Each row is a point on a landscape with many valleys, with its height.
From any point a ball rolls to the lowest of the 2 points nearest to it. It stops when none of these is lower. Distance is the straight distance between rows; heights are no part of it.
K30 height 511: [ -8 -19 -18  20 -38  25   7   7 -19   1   6  -5  41 -21  30  -2  20 -29
  -9   4  -6  54 -41]
K101 height 629: [ -3  13 -22   3  35  42  27  15   3 -32  37   2  15 -55  29  20   4  18
 -28   9  42  -5  20]
K218 height 654: [ 16 -19   1  26  19  -2 -42  -3 -14   2  34  20  12 -60  14  54  -9  -4
   1  53   3  28  -2]
K948 height 703: [ 17  -1  20  21  -7  28 -17   3   2  -2  35  -7   6 -24 -18  30  21  37
 -50  22  -4 -14  14]
K704 height 501: [  3  19  24 -36  25   9 -13  17 -25  44 -11  -6  -6  -4 -33 -56   4   5
  49 -22 -12   1 -33]
K784 height 191: [ 19  10  -1   5  25 -21  30  -2  -3  23  -9   5  35  16  54 -20  13  20
  -9   7 -46 -57  50]
K324 height 682: [ 25 -18  -9  52 -35  15 -32  -6  11  16  41   7  26 -27  22  47  12  18
 -13  12 -19  11 -16]
K852 height 295: [-23 -37  28   9   2 -32  44 -15  38 -16 -22   3  50  14  -1  -3  23 -11
  -8 -25  34 -16  25]
K308 height 258: [ 36 -37  31  19  -3   4  18  -4  19  18 -18 -15  56  -1  20   6   5  -7
  17  20 -39   5  33]
K172 height 372: [ 49 -18 -36   7  48  35  -3  -1 -28 -31  27   1  31   6 -12   6 -23   2
 -69  56  33 -14  54]
K205 height 275: [-10 -13  -6 -52  25   4 -48 -35  11  10   0   7 -15  31 -20   1  -7  39
  27 -32 -18  33   4]
K155 height 324: [ 20 -31   8 -28 -13 -57  11  17 -34  23  21 -11  10  59  -1 -25   4  18
  -2  19   0  12  27]
K236 height 325: [-29 -18  50   2  25 -32 -13 -32  18  14 -38  16  32  36 -18   2   7  12
  13  -6  33 -31  26]
K360 height 493: [ 31 -20  29 -12  23  23 -12 -21 -11 -60  12  18   4 -30  48   4   0  24
 -10  23 -26  26 -37]
K142 height 320: [ -8   0  -7  11   3 -77 -17  11  22  53  10  -5 -22 -20 -33 -11   5  21
  68  20   0  -9 -19]
K832 height 146: [-16  25  14 -32  -6 -19 -28   7  29 -32 -10  38  -6 -19   3 -16 -27 -11
  15 -23   8  22 -18]
K810 height 256: [-21 -34  22  -7  -5 -13  37  -6  26 -71  -8  31  32   5 -13  -5 -24  -8
 -28  -4  12  14  14]
K86 height 492: [-43  15 -59 -10  29  38  -6 -33  14   6 -21 -13 -76 -20  24  57  13 -14
 -48  14 -33   0  -2]
K696 height 279: [-23  12  -8  -2 -28  -2  36   8 -38   0  26 -12  18  42 -43 -30  -7  33
  25  -6  16  25  38]
K370 height 381: [ 11  -7 -24 -10  -3 -52  -9  12  17  52 -11  12 -24   5 -12 -32  25  54
  62  23  27 -41 -63]
K934 height 583: [ -7  11  28  54 -24 -53  -4  29 -13  73   2 -24  13   6  -4  -8  13  -7
   9 -10 -10 -59  46]
K146 height 187: [-41  34 -16 -10  13  38  -4   5   4  20 -24 -17 -76  35 -16   2 -26 -23
 -25  16   0  12 -32]
K181 height 188: [ 31 -26  10  -6  25 -70 -43  15 -13  53   9 -44 -45  56 -16 -36   8  17
  70 -21  19 -33   8]
K188 height 149: [  1  30 -35  -7   0  47  -1  26 -58  -5  11  -4 -36  25  -7  24 -14 -20
 -21  28  37  21  37]
K907 height 237: [ -8  -4 -23   7 -18  28  45   8   3  19 -30   7  24 -15  50 -24  19  37
  15  -8 -14 -48  35]
K199 height 603: [ -2  14  25  39 -47 -32  21   9 -24  32  21  -9  12   3  -1 -16  18  -5
 -16 -16  23 -68  -2]
K609 height 655: [  3  21  -2  33  54   0   1  -4  22 -60  26  22  45 -42  28  13  19  25
   5  26  49   8   4]
K299 height 881: [-15  21 -16 -26 -14  15  11 -10 -10  26 -17   0  -5  37 -34 -33  11   9
  27   0  21  38 -99]
K493 height 221: [-35   1  29  -2  -2 -13  11   5  27  -6 -36  17  18 -25 -18 -25 -27 -32
  58 -23   3   9   5]
K412 height 312: [ 33 -25   0 -21 -37 -89 -38 -20  17   1  -5  -5 -15  67  16 -15   0   3
  40 -22 -16 -25  -6]
K939 height 722: [ -5  11  26   3 -19  31   1 -14  -4  20 -10   1   9 -18 -21  -2  12  31
 -13 -14 -30  -5   5]
K190 height 787: [-22  28  18  -3  53  22 -21 -50  12  -7   0 -22 -45  -1  -2  47   7 -30
 -21  -3 -33  60 -57]
K350 height 627: [ -3  -9  17 -24 -20  72  14  16  33 -10 -18   2 -17  -3  -8  22 -18 -28
  21   7  37  12   5]
K535 height 656: [-25   9 -21   3 -28  38 -14   4  45  -2 -25  10 -16 -13  -9  41 -14 -37
  15 -37  12   2  14]
K918 height 763: [-11  43  41  18  32  30 -16 -33  25   3  13   1  19 -34 -21  33  13 -22
 -28 -15  -7  41 -39]
K305 height 363: [-50  18 -55   2 -33  32  20  17  13  36   0 -10 -16 -15 -11 -32  13  19
  13 -22  -7  41  -1]
K381 height 675: [-26  22 -16  11 -44  42 -39   2  -8 -33 -30  -3  -9  -6   5  11  23  -6
 -24 -26  22  11   5]
K55 height 562: [ -7   1  23  52  13 -73  13 -13  -7  73 -20 -36  -5  21 -15 -38  16   3
  51  -8 -31 -31   7]
K867 height 254: [ 14 -24 -30 -11  21 -86 -40  25  12  49  -6 -26 -23   1 -48 -26  24 -31
  78 -17  19 -30 -11]
K77 height 609: [ 14  17 -13  -4  -2   2 -16  18 -35   0   9   6 -21 -54  -1  41 -14 -49
  21  22  10  34  -6]
K228 height 186: [-39  -7 -22  -6  -3   0  30  -7 -15 -55  27  29  -3  14 -24   6 -36  -8
 -49  12   8  44 -16]
K876 height 743: [-10  39  11  13 -19  37  -1 -30  26  15   4 -11 -15   1 -43  32  -1   4
 -41  -7 -24  14 -46]
K168 height 271: [-17 -59  54   4   1 -36  29  -3  27  24 -32 -23  14  -6 -19 -29   5 -14
  75 -16   5  10   9]
K499 height 434: [  0   8 -39 -19  -1  24 -13  -7   6  -7 -14  -2 -30 -64  17  44  13 -16
 -39 -14 -35  -7   1]
K421 height 141: [-14   9  -4   1  44  69  45 -13 -54 -47  13 -26 -34  11  25  28  -5 -30
 -33   1   8  44   1]
K246 height 343: [ 39 -28  41 -39 -15 -42 -18 -10  32  -4 -39 -10 -26 -14 -26 -24 -10  -8
  56  -1 -36 -22 -11]
K967 height 180: [ 13  23  -6  10 -23 -76  33   3  33  18 -57 -25  19  10  11 -31  23 -28
  58 -15  -7 -23  -6]
K859 height 216: [ -2  20  32 -40  28  20 -48 -14  29  -1   8  27  27  49 -12  14 -21   3
 -10 -41  -8  19  20]
K900 height 686: [-21  -3 -18   4   6 -21  18  -2  12 -20  -4   9  26 -26   4  -2  23  16
   5  45  29  32   4]
K602 height 147: [ 29 -21  17  33  16 -44  42 -16 -18  28  -9  -5  24  36  14 -19  20  21
 -64  17 -22 -79  31]
K344 height 436: [-16  33  -6 -28  41  37 -45   3  -7  28   6   9 -38 -29 -20 -29  -4   1
  25 -52 -25  23 -64]
K650 height 80: [-58  -5 -49   1  -3  12  14   1 -10 -19 -22  13 -56   8 -27   9 -37 -15
 -40  23 -28  31   1]
K710 height 288: [-26  38 -31  -3  32  31  28  -3 -27 -48  13   2 -14 -24 -16 -10   2 -10
 -93 -24 -17   2  25]
K158 height 495: [-18  26 -36  28 -15  40   4  15 -15  12  -9 -37  -9 -26   3   4  19 -45
   8  17 -15  90 -37]
K325 height 294: [ -2  -7 -24 -38   9  10  35 -21 -10  -1 -33  12   6   5  19 -17  19  19
  47 -21  -5  -7   2]
K691 height 647: [-28  23 -22  48 -34 -22 -40   8  -5 -11 -14   7  26 -24  19   1  29   8
 -18  -5  37 -25  21]
K803 height 369: [ 15 -22 -16 -12  22  17  31 -10  10 -11   7  43  56  14  33  34 -17 -34
 -21  -6 -13 -30  20]
K384 height 437: [ 26  11  22 -53  37  14 -17  -8  12  -3 -16  23 -17 -38  37 -15  -1   8
  26  26 -34  39 -28]
K697 height 757: [-33   4  15  -3  13  61  12  12  30  -8  21  33 -16 -32  28  -3 -11  37
 -62 -39 -26 -10 -14]
K561 height 659: [-26  -9 -12   0   8  16  34  53   0  -2  49  31  15 -26  10  11 -17  -4
 -40  32  65 -13  17]
K570 height 529: [ 40   4 -11   7 -28  -3  -4  16   3 -55  45   3   5 -51  -1   9 -30  -2
 -15   1  -8 -19  38]
K509 height 849: [-38  31 -20  -5  12  19   7 -29 -14  -1   7  -2  -7  25 -32  29   3  -1
  16 -23  39  53 -64]
K256 height 426: [-46  57 -61  31 -11   6  13  -1  -2   3 -11  -9  -2 -14  -6  11  10  -9
  10  -2  -4  43  -7]
K685 height 353: [-34  -4 -20 -54  34  31 -32 -12  -4   9  13 -10 -65  -4 -10  -2   5  20
   9 -37 -18  50 -24]
K864 height 232: [  5 -39   3  10 -52 -41 -41  -4   6   5 -16  -3 -17  44 -14   5  16  51
 -12   9   9 -48  39]
K162 height 342: [ 26 -18  41  20 -27 -74   0 -40  30  -9   0 -28  10  54  17  -7  27  22
  20 -28  -5 -18 -29]
K529 height 595: [ 23 -34  22  -6  -2  61  21   4   0 -46  17   8   0 -25  -3  38 -32 -10
 -23   3  32  -9 -13]
K482 height 435: [ 15 -46  -9  32   7  67  30   6  17 -23   2 -18  50 -32   6   7   9  -1
 -39  50  23   5  14]
K383 height 815: [-55  50 -18  19  35  33   5 -31  25   4   1 -25 -52   3  -4  61  12 -37
   8 -21  13  36 -48]
K769 height 285: [ 36  14  -6   1 -26 -37  32  -8 -33   0  35   2  11  61  16  -4   0  22
  24  15  17 -16  -8]
K877 height 38: [ 18  48 -36 -10  18  48   8  -6 -56 -35 -15 -40 -55  33   7  35 -21 -45
 -18  15 -21  39  20]
K971 height 257: [ 16  31  16  -1   9  37 -37   9  26 -34  31  13  32  42  -5  12 -27  10
 -38  -9 -10  18  64]
K564 height 313: [ 17  -8  18 -35   2  17   3  22   4  26  -6  14  28   5  19   0 -23 -39
  17   1 -35  19  -1]
K198 height 334: [   3    3  -49   10   65   51   16   12  -13  -51   23    5   16   -5
   -3    1  -32  -13 -107    4   15  -24   27]
K587 height 355: [-33  -2  47  -1  20 -39 -12 -19  39  44  -8  22 -11  21 -16 -15   7  61
  35 -21   5 -42  18]
K386 height 219: [ 27 -18  19  31 -29 -48  32 -16  35  23 -49 -46  32   7  10 -15  17 -32
  29   7 -61  -6   8]
K232 height 222: [-28  12 -12 -21  23  42  38  -4 -24 -23  22  -1 -38 -16  -5  29   2  -3
 -27 -43  -8  29   8]
K568 height 190: [ 18 -12  24  26 -21 -44   9   6 -14  22  -1 -17   3  38 -20  -1  22  45
 -37  46  17 -65  57]
K772 height 490: [ 41  -4 -18 -12 -11  20  27   2 -12 -41  13  -2 -16 -68 -17  21   2 -20
 -57  28 -21  -8   2]
K962 height 280: [-22  14 -24  -6 -39  55 -17  33 -19  21 -14  -5 -36  -4 -14 -28 -23 -16
 -10  -3 -25  22 -22]
K289 height 563: [ 33 -33  20  24  33  49 -19 -35 -38 -67  22  19   3  -9   7  55 -18  -6
 -44  27  31  24 -29]
K560 height 126: [ -7  37 -22 -10 -22 -45 -30  16  30 -16 -48  -3  21  23  -2 -43   2 -28
  58  -9  20   5 -10]
K725 height 384: [ 27  -1  38 -45  13 -27  -9  21  22  16 -21   8 -20 -37   2 -36 -12  11
  31  46 -27 -13 -10]
K815 height 539: [ -1  26  32  19   3 -26  -4  23 -28  78 -10 -25   2  20 -20 -65   2  10
  60  -9  -6 -39 -24]
K221 height 379: [ 23 -10  25  -1 -26 -64 -17 -16  30  14  -2 -13 -27   2   1 -24  30  27
  57 -19  14 -34 -71]
K429 height 274: [ 16  -3 -14   0 -50 -58 -45 -11 -20  -6  -5   7 -31  34 -28   0 -18  20
  29  -4  -6 -34   5]
K440 height 532: [ 42 -45 -11   2  48  55 -10 -10 -14 -68  49   6  21 -14  44  14 -17  13
 -59  28   3  17  -7]
K997 height 308: [ 28 -59  47 -12 -14 -71   8  15  34  11 -29 -45 -32  -2 -12 -34 -19 -35
  70   1   1   0  -4]
K880 height 130: [  4   2  29  -5   9 -57 -10  21   5  29  -4 -21  -9  52  32 -42  13  11
  57 -17  33 -10  17]
K549 height 362: [ 24 -47   6  -1 -18 -15  29  10 -28  -2  38   8  38  46 -19   2  -4   1
 -38  52  24   2  23]
K996 height 403: [ 35 -46 -13   7  21  36  43  18  10  -2  -2   5  78  10  24   3   3 -22
 -56  37   8 -34  30]
K756 height 63: [  2  37  22  -7 -13 -49 -23  25  14  -1  -8  24  12  34   7 -29 -35  -1
  37   2   7 -10  -3]
K526 height 366: [  7   2 -35 -39 -12   9 -24 -22 -22   8 -34  29 -24 -24  18  15   7  10
   7 -18 -28 -12 -22]
K47 height 465: [  0 -34   7  43 -10  45  -2  12  -3 -21  14   9  63 -30  14 -16  -3  -1
 -49   1  -1  16 -13]
K245 height 227: [  9  12 -17 -18 -35  28   4   6 -51   0 -12  11  -1  43 -17   1  -1   3
  -5   6  15 -12  27]
K457 height 623: [ 13   4  27  31 -46 -51 -19  24  -5  -3  23 -10  20 -36  26  -7  37  13
 -23 -26  21 -48  29]
K241 height 327: [ 21 -12 -16   0   7  -6   4  -7 -34  12  43  34  19  36  41  19  -9   4
   8  -5 -18  -7   7]
K431 height 740: [-30 -14  28 -17 -14  39   8  16  -8   0  13  31  -6  -6   5 -13 -18  29
 -15 -52  -8 -25  24]
K510 height 560: [ 33  15   8  -5 -37 -37 -26  31 -23 -14  14  16   0 -54  12   9 -18 -34
  20  12   1 -13  33]

Where does a ball stop that starts at each point below?
K383 => K602
K535 => K756
K431 => K602
K725 => K756
K691 => K859
K570 => K602
K221 => K602
K30 => K769
